Points on a hilly landscape, in no order, each with its height.
From any point a climber takes the steepest step (rise divided by distance) to one of its 5 nearest points. It stops when none of these is higher. Distance is the straight distance between rows; heights are no part of it.
(160): [134 144 114 143 169 100 91 118 153 145]  (h 864)
(73): [177 75 182 122 84 183 128 127 130 112]  (h 847)
(675): [205 63 157 129 65 173 91 117 130 116]  (h 828)
(109): [135 153 100 160 176 85 82 107 159 153]  (h 733)
(66): [118 106 183 123 129 145 182 138 146 141]  (h 822)
(615): [154 118 144 163 147 109 79 102 172 141]  (h 625)
(357): [174 77 175 138 95 152 105 113 165 129]  (h 736)
(336): [129 179 88 138 158 107 79 115 131 123]  (h 826)
(207): [130 113 164 127 147 116 155 125 161 153]  (h 793)
(421): [77 130 114 150 164 71 167 133 126 174]  (h 9)
(722): [55 169 59 153 153 50 157 141 90 154]  (h 508)
(317): [116 124 174 109 126 163 185 144 127 132]  (h 734)
(189): [192 99 130 118 84 180 78 125 115 97]  (h 534)
(76): [87 174 102 106 146 129 163 144 99 117]  (h 667)
(531): [139 151 110 120 138 148 95 127 127 113]  (h 617)
(482): [127 92 185 123 137 122 167 127 169 152]  (h 827)
(74): [141 66 205 119 110 145 170 127 179 137]  (h 806)
(596): [72 155 77 165 170 53 141 131 113 168]  (h 497)
(637): [88 194 62 119 153 101 89 125 111 113]  (h 491)
(163): [95 163 122 104 130 152 171 151 99 119]  (h 672)
(351): [177 92 159 118 83 183 113 125 120 104]  (h 788)
(519): [119 189 75 104 136 135 69 121 116 91]  (h 369)
(471): [60 196 40 112 139 83 122 134 85 111]  (h 530)
(253): [169 126 127 120 113 175 84 124 125 106]  (h 643)
(710): [91 181 97 114 152 111 136 144 102 123]  (h 490)
(285): [172 50 202 120 81 160 137 123 172 128]  (h 805)
(114): [38 190 43 113 124 83 147 147 72 118]  (h 496)
(459): [110 165 81 157 171 78 102 120 137 156]  (h 486)
(660): [160 126 134 120 111 180 105 132 115 101]  (h 457)
(733): [177 92 152 152 123 135 86 103 171 127]  (h 652)
(86): [47 163 61 149 144 60 174 144 81 145]  (h 438)
(119): [162 114 160 116 120 155 130 127 136 118]  (h 587)
(144): [25 174 21 147 118 44 154 144 53 123]  (h 459)
(528): [200 43 174 138 72 152 91 108 156 117]  (h 776)
(255): [119 145 147 94 123 173 173 149 99 112]  (h 863)
(744): [110 171 107 102 135 144 129 131 105 107]  (h 586)
(366): [128 100 191 107 114 163 185 136 143 133]  (h 777)
(437): [96 144 113 147 158 89 149 134 122 153]  (h 215)
(435): [98 195 67 103 148 113 105 137 100 108]  (h 489)
(631): [217 32 156 127 45 182 96 110 114 113]  (h 751)
(526): [163 95 178 108 98 182 147 136 130 110]  (h 692)
(500): [149 154 98 131 147 129 72 115 136 111]  (h 320)
(381): [129 134 151 122 136 145 157 140 125 132]  (h 656)
(211): [161 103 162 130 127 149 121 116 146 129]  (h 549)
(53): [141 153 106 129 145 133 84 124 126 109]  (h 538)
(647): [187 55 176 131 75 166 118 113 149 121]  (h 816)
(13): [57 172 67 125 149 88 162 147 82 136]  (h 854)
(585): [97 116 159 141 152 96 161 136 152 164]  (h 761)
(725): [71 171 72 149 157 63 136 132 99 151]  (h 531)
(399): [120 157 104 141 162 101 107 128 139 144]  (h 782)
(613): [92 176 80 133 154 92 125 135 111 136]  (h 535)
(251): [100 102 172 127 146 97 187 131 151 165]  (h 834)
(349): [186 102 143 128 107 169 86 114 143 113]  (h 658)
(603): [148 80 194 130 107 138 154 116 173 135]  (h 819)
(202): [146 86 198 119 112 148 171 130 157 127]  (h 775)
(316): [138 120 155 134 139 137 129 116 150 132]  (h 611)
(517): [58 141 73 166 151 48 177 145 96 165]  (h 179)
(215): [71 185 65 122 152 85 148 145 93 132]  (h 605)
(484): [171 41 201 127 83 142 133 113 185 124]  (h 804)
(310): [196 75 140 113 66 201 91 125 95 94]  (h 376)
(586): [142 140 139 109 121 177 134 137 111 107]  (h 634)
(344): [163 137 117 125 126 154 90 116 128 105]  (h 820)
(172): [111 155 126 126 155 117 145 135 130 142]  (h 365)
(239): [173 103 146 125 109 167 104 120 131 109]  (h 601)
(347): [131 134 141 140 154 114 118 125 153 144]  (h 746)

For each start below, name the point where the climber stops.
(710): (255)
(637): (160)
(519): (160)
(239): (73)
(211): (73)
(366): (251)
(744): (255)
(119): (73)
(207): (251)
(459): (160)
(189): (73)
(500): (160)

Call two points neighbours if one is among the 5 nearest of the other. Go from one point of each pair to the other, from neighbour to neighbour, staying as high as possible. Name the lowest point that can't be avoided.
(251) / (160): (347)
(73) / (255): (317)
(675) / (251): (285)

Write out the way that a climber takes from each point below.
(733): (357), (647), (73)
(517): (722), (13)
(421): (585), (251)
